Points on a hilly landscape, in no order, each with its height.
A climber steps from a point to the highest of its 2 nearest points, and stops where none of them is higher. Distance is the straight distance between rows; heights are no part of it.
K_270: -9 -13 9 12 6 6 -14 5 10 -8 1 -28 17 3 -1 -20 -5 -2 -7 18 -17  height 361
K_612: -4 16 15 13 9 -7 17 -13 11 -1 -6 -8 -26 -5 -5 -9 10 -12 -5 -1 9  height 369
K_847: -14 13 -2 -9 -11 -11 7 1 -29 -6 -3 26 -10 20 -6 20 -15 -2 -3 -9 7  height 379
K_125: 14 -9 -21 -21 -14 21 -1 -9 1 -11 -3 -4 17 11 9 -4 -3 -9 12 10 -8  height 200
K_441: 3 14 11 12 -8 -1 12 1 -14 -5 -13 9 -14 4 -19 19 -12 -2 3 5 6  height 445
K_980: 12 -4 -4 4 13 -15 -6 14 2 18 2 5 -7 -14 10 7 18 10 -2 -10 -7  height 40
K_518: -8 -22 2 8 -7 8 -23 24 0 -9 -7 18 -1 -2 13 14 7 15 18 12 -9  height 534
K_863: 5 7 11 -5 2 2 6 3 -23 -14 -10 2 1 9 -13 10 -21 -16 1 -13 -10  height 81
K_825: 11 11 -1 -17 4 17 4 6 -9 3 -3 -2 5 -5 -2 -18 1 -11 7 -22 -9  height 121
K_774: -1 0 -12 -17 -2 1 10 -1 8 3 -12 14 -13 8 18 -7 16 1 0 -17 9  height 577
K_78: -4 7 -9 4 -2 -19 -9 -20 -2 8 4 -6 -13 -6 10 -5 14 -2 -18 -9 6  height 540
K_333: -4 11 6 22 -15 -6 -5 -13 8 7 1 9 -11 -2 -6 11 -4 7 -1 16 27  height 557
K_20: -8 -13 -20 -15 -16 19 -8 3 1 -4 16 -4 27 5 21 6 0 9 2 12 -4  height 297
K_293: 15 -5 -8 -10 -5 16 -19 17 -4 -1 4 2 9 1 12 -9 2 -9 6 7 -15  height 224
K_872: 8 0 2 8 19 -13 13 0 22 5 -6 -13 -9 1 2 -2 9 -4 0 1 -6  height 446
K_890: 5 -11 -18 -6 6 -4 1 3 8 5 16 -10 15 8 -3 1 8 1 -17 4 -10  height 362
K_995: 16 -6 4 6 11 -23 -2 -1 16 -2 6 -25 11 0 3 -1 1 -14 -4 25 -5  height 426
K_288: 12 -3 0 -9 11 1 -10 6 -19 -8 -11 -9 -3 2 -16 9 -29 -22 5 -7 -18  height 109
K_485: 1 1 9 -21 -11 19 2 20 -13 2 -5 18 4 -15 9 -2 16 12 17 -17 0  height 99
K_286: 12 13 -7 11 -3 -18 -5 -11 -20 13 12 5 -6 -9 -15 5 -1 -2 -12 -12 11  height 741
K_67: 0 -4 -4 -6 10 -9 13 -29 15 0 9 -3 2 10 -6 -18 -1 -6 -19 -3 6  height 336
K_171: 9 10 -1 5 2 3 0 -1 -5 11 7 -4 2 -2 -7 -15 1 -2 2 -16 -5  height 173
K_431: -21 14 8 13 -21 12 -15 -4 -17 -5 -5 -6 -9 -4 -1 -9 -6 -1 3 -17 6  height 571
K_151: 14 9 1 7 11 -24 11 -15 5 -10 3 -6 -17 -4 -16 5 1 -25 -3 18 20  height 271
K_225: -19 -6 2 -1 -15 -2 -12 11 -15 1 -12 22 -15 -6 16 11 11 14 3 -8 13  height 581
K_96: 13 15 -2 -6 2 -11 3 3 -27 8 0 4 -10 -8 -7 5 -8 -7 -8 -23 0  height 654
K_346: 0 0 -5 12 3 -22 4 -14 11 8 11 -7 -6 3 5 1 12 0 -13 6 5  height 504
K_503: 1 -2 -24 -17 -16 -2 -3 -5 -13 5 4 6 7 -7 17 -1 9 -3 1 -4 9  height 38
K_100: -1 -10 -15 -17 -10 20 1 -21 14 -8 -6 0 14 12 1 -5 -11 -6 3 3 3  height 225
K_43: 6 -1 -4 24 -15 -3 -10 -9 0 7 8 -6 -3 0 -6 7 -8 2 3 12 17  height 598
K_606: -4 -16 0 23 -9 2 -2 2 20 -5 10 -15 23 0 2 9 -1 8 -1 29 -9  height 496
K_121: 0 -3 -8 -15 -12 21 4 4 -10 3 1 15 10 -4 7 2 -1 5 19 -11 10  height 117
K_367: 2 -8 -3 3 13 -15 -5 -8 15 -1 13 -22 9 -2 -6 -4 -2 -2 -19 12 -10  height 395
K_573: -9 10 25 12 3 -30 14 22 -8 -1 -16 11 -16 0 -5 31 -9 -3 8 11 7  height 343
K_944: 8 3 -5 -20 -7 14 6 -3 1 8 5 -10 21 -7 3 -20 0 -4 -2 -5 -3  height 76
K_111: 12 -6 -6 -9 4 4 -17 14 -9 -10 -8 -7 0 4 -4 -3 -9 -14 12 -1 -16  height 160
K_152: 12 11 1 -14 4 14 14 -3 -12 -5 -7 0 1 5 -14 -6 -13 -9 13 -17 -6  height 78
K_668: 3 4 3 11 3 -24 8 -3 17 2 1 -11 -9 -3 4 4 16 -10 -4 22 18  height 475
K_871: 0 -3 13 13 6 10 8 -2 17 -6 11 -24 16 -3 -9 -12 -3 5 -4 11 -10  height 401
K_410: 7 -4 2 25 -9 -1 -2 -8 15 6 11 -12 12 -8 -4 11 -5 -7 3 26 8  height 547
K_360: 6 4 -9 -27 -7 24 2 -2 -6 -5 3 -3 16 -5 12 -10 4 -15 18 22 -16  height 167
K_467: -16 -17 15 6 -9 1 -7 7 14 -2 -16 22 -18 -5 -2 17 4 26 9 11 4  height 524
K_310: 21 4 -2 5 18 -7 16 4 -2 9 0 8 -11 3 -15 3 -3 5 8 -20 -4  height 320
K_173: -7 -7 -12 -9 -4 28 -7 18 2 -6 19 -9 36 6 8 0 -3 10 2 14 -14  height 325
K_617: -3 -15 -14 -15 -11 16 -14 12 2 -10 2 4 12 8 26 2 9 -3 8 9 -13  height 270
K_330: -1 -2 12 8 7 -28 6 17 -18 2 -4 8 -9 -1 -3 26 -9 -4 1 -3 -7  height 377
K_268: -16 -4 4 22 -2 19 -4 -2 21 -1 3 11 4 7 8 6 -12 18 16 2 13  height 373
K_988: 13 -5 -8 -16 8 -7 -8 16 -12 20 4 9 -1 -10 11 8 11 -1 0 -20 -3  height 58
K_568: 8 11 8 22 -3 10 3 3 1 5 7 -4 -5 -3 -17 -5 -8 8 6 -5 5  height 218
K_571: -20 10 20 25 -2 15 5 -2 20 10 12 9 10 2 2 -3 -1 21 9 11 10  height 342
K_343: -1 -5 -2 3 2 11 7 10 16 -4 -2 -3 8 15 13 -10 8 5 -2 0 -12  height 505
K_358: 1 7 -2 0 1 1 15 8 -9 -3 -11 22 -9 12 -12 15 -10 6 11 -12 -1  height 517
K_875: 5 7 -6 -26 -1 -11 2 15 -36 4 -7 22 0 -6 3 20 8 -2 8 -15 1  height 558
K_127: -7 -4 -3 21 -15 22 -16 -2 3 2 10 3 8 4 13 5 -7 11 14 6 7  height 405
K_262: -18 2 -2 -5 1 21 8 -2 23 -10 -1 -9 12 10 19 -17 5 5 -6 -9 -6  height 437
K_760: -2 4 -8 -27 -15 30 3 -4 -5 -4 2 4 11 -4 14 -1 7 -4 30 5 -5  height 139
K_389: -1 -16 -10 3 -14 29 -18 6 -4 -7 10 15 15 -3 14 9 -5 11 22 9 1  height 443
K_91: -1 -11 0 2 3 -2 -5 18 -5 -9 -17 12 -8 2 7 1 10 9 3 -8 0  height 677
K_196: -9 -22 1 -2 7 3 -25 -7 5 -16 -8 -20 10 1 5 -19 -9 -12 -10 8 -19  height 328
K_14: -9 -7 8 16 -1 -4 2 12 14 -6 -20 12 -12 -1 9 11 6 7 4 6 2  height 579
K_644: -1 -5 16 -3 22 -13 -1 -26 12 -3 12 -7 -2 -3 -17 -25 -4 -7 -12 6 2  height 351
K_726: -8 6 12 -4 1 0 -16 -11 -13 -9 -12 -17 -12 -8 3 -23 -3 -13 -4 -15 -4  height 570
K_509: 1 0 -1 16 -3 -9 5 1 9 16 2 11 -6 -5 -1 7 8 17 -1 4 16  height 511
K_666: 11 -3 21 6 35 -18 9 -17 8 -1 7 -10 -10 -14 -22 -17 -7 -16 -3 9 -5  height 367
K_834: -15 -9 14 -1 -3 3 6 7 1 -4 -16 33 -23 4 -5 16 -6 26 6 1 12  height 486
K_175: 3 7 -25 -22 -10 -2 1 -16 2 13 6 9 2 6 12 -4 6 3 -10 -10 14  height 47
K_118: 6 21 19 7 13 -20 5 -9 -8 -2 -4 -12 -17 -14 -23 3 -11 -21 -6 6 6  height 324
K_504: 8 -9 -25 -14 13 -10 12 -23 19 -3 10 -5 7 17 -6 -5 -3 -6 -22 -3 -5  height 317
K_18: -22 15 13 -2 -7 2 -9 -15 -22 -10 -15 -9 -12 -3 -11 -17 -11 -7 -8 -16 4  height 643
K_958: 13 1 3 7 -1 -20 7 16 -11 9 -7 12 -8 -11 -18 25 1 13 6 -2 -1  height 425
K_718: 3 8 -14 -27 -6 8 3 -23 -4 11 12 2 15 -2 3 -12 3 -4 -4 -8 6  height 57
K_508: -6 5 -15 -11 -4 -9 -3 -6 -8 1 -14 11 -18 9 10 9 9 -7 -8 -19 6  height 667
K_340: 19 8 1 12 1 7 11 4 -10 13 7 13 -1 -2 -23 1 -8 16 4 -15 3  height 262
K_697: -1 -14 -14 -22 0 13 0 -17 13 -4 6 -9 28 10 0 -12 -9 -4 -14 5 -7  height 251
K_84: -16 10 9 15 -1 2 2 -13 11 -7 -4 -12 -15 9 2 -15 8 0 -10 -5 7  height 390
K_704: 12 -15 -20 -7 4 -11 -4 10 11 5 5 -3 10 10 15 7 7 -1 -7 15 -12  height 330
K_970: 0 -14 -8 -19 14 4 -11 -5 7 -12 -6 -15 20 9 6 -11 -6 -10 -19 6 -18  height 288
K_339: -6 -2 -3 -20 -1 12 4 11 7 -6 -11 2 1 5 17 -8 16 1 4 -13 -8  height 641
K_218: -20 9 11 12 -18 0 -11 6 -11 2 -3 6 -10 -2 2 8 4 14 7 -8 8  height 528
K_691: -12 12 -6 -2 -2 -17 -9 -16 -12 -1 -8 2 -27 2 -2 -1 -1 -8 -20 -14 9  height 590
K_912: -15 3 20 13 -8 -21 13 15 -8 -2 -24 14 -23 -8 0 25 7 3 8 15 16  height 323
K_784: 9 17 18 12 21 -8 18 -18 8 -3 1 -11 -22 -7 -23 -14 -6 -13 -3 5 7  height 349
K_950: 8 9 -3 2 12 -18 -4 -11 -2 -3 0 -10 -14 -7 -13 -5 -4 -14 -9 6 3  height 295
K_188: 12 4 -1 -21 1 7 1 20 -12 15 -8 11 6 -10 9 -3 18 -3 12 -9 -8  height 77
K_46: -19 0 6 22 1 14 17 -4 27 3 9 -3 10 6 2 4 3 20 -2 18 12  height 319
K_978: 13 9 2 7 19 -9 22 0 14 3 -6 7 -16 -1 -9 -3 10 0 -7 -7 -6  height 388
K_932: -4 -6 -1 2 -1 12 -9 18 4 1 20 -23 30 0 5 -7 1 8 -10 7 -19  height 378
K_337: -21 3 19 13 -2 8 7 -10 21 -5 4 -22 0 -1 3 -19 3 11 -14 -2 4  height 403
K_284: -1 -16 -7 -4 -5 6 -11 22 1 3 -3 19 6 -1 16 5 14 16 8 1 -1  height 588
K_810: 15 -1 -11 12 -11 -7 -6 -11 -15 7 2 9 -4 1 -14 14 -12 4 -1 -2 7  height 662
K_119: -1 9 -11 -7 -14 10 4 -16 -21 -4 -4 22 -4 11 -11 11 -17 -5 4 -9 10  height 352
K_816: 13 0 4 2 34 -16 12 -6 19 8 8 -20 -12 -4 -10 -12 4 -15 -8 7 -10  height 397
K_9: 9 3 1 -16 4 -10 13 10 -26 7 -9 18 -3 0 -7 16 -6 -1 1 -19 -5  height 591
K_484: 15 0 -3 6 -4 -19 8 5 -6 21 -1 24 -9 -7 -16 13 4 22 3 -4 14  height 467
K_828: 3 -1 1 4 0 7 -20 18 -1 0 13 -16 10 3 8 -21 1 -3 -1 -1 -15  height 310
K_703: -19 -3 17 2 5 4 -8 -8 8 -8 1 -23 8 -6 6 -27 -1 -5 -15 -8 -7  height 421
K_281: -6 6 4 10 -6 -17 12 8 -21 -4 -8 15 -8 21 -14 28 -21 -7 -3 1 5  height 404
K_507: -9 2 8 -11 6 -1 -11 2 -2 -4 -5 -18 0 -6 10 -22 11 -8 -9 -18 -11  height 480
K_57: -3 -15 3 -6 -15 20 -26 18 -19 -8 -2 16 3 -9 12 16 3 13 28 4 0  height 484
K_794: 4 -2 4 2 18 -27 6 -5 20 -5 16 -24 3 -9 1 -5 12 -12 -7 27 11  height 452
K_599: -9 -4 6 17 -1 16 4 7 17 0 21 -21 27 0 -5 1 -7 18 -5 17 0  height 447

Call two points neighbours if one is among the 2 nearest of the other. Go from one point of each pair to the other, from neighbour to neighbour, staying as high as possible. Name the lowest point that can't be avoided.
K_339 and K_508 -> K_774
K_91 and K_18 -> K_218
K_872 and K_508 -> K_504

For each start below, name the point where the climber stops.
K_503 -> K_872
K_504 -> K_508
K_571 -> K_91
K_950 -> K_18
K_847 -> K_286
K_175 -> K_872
K_152 -> K_872
K_988 -> K_43
K_863 -> K_932
K_697 -> K_43
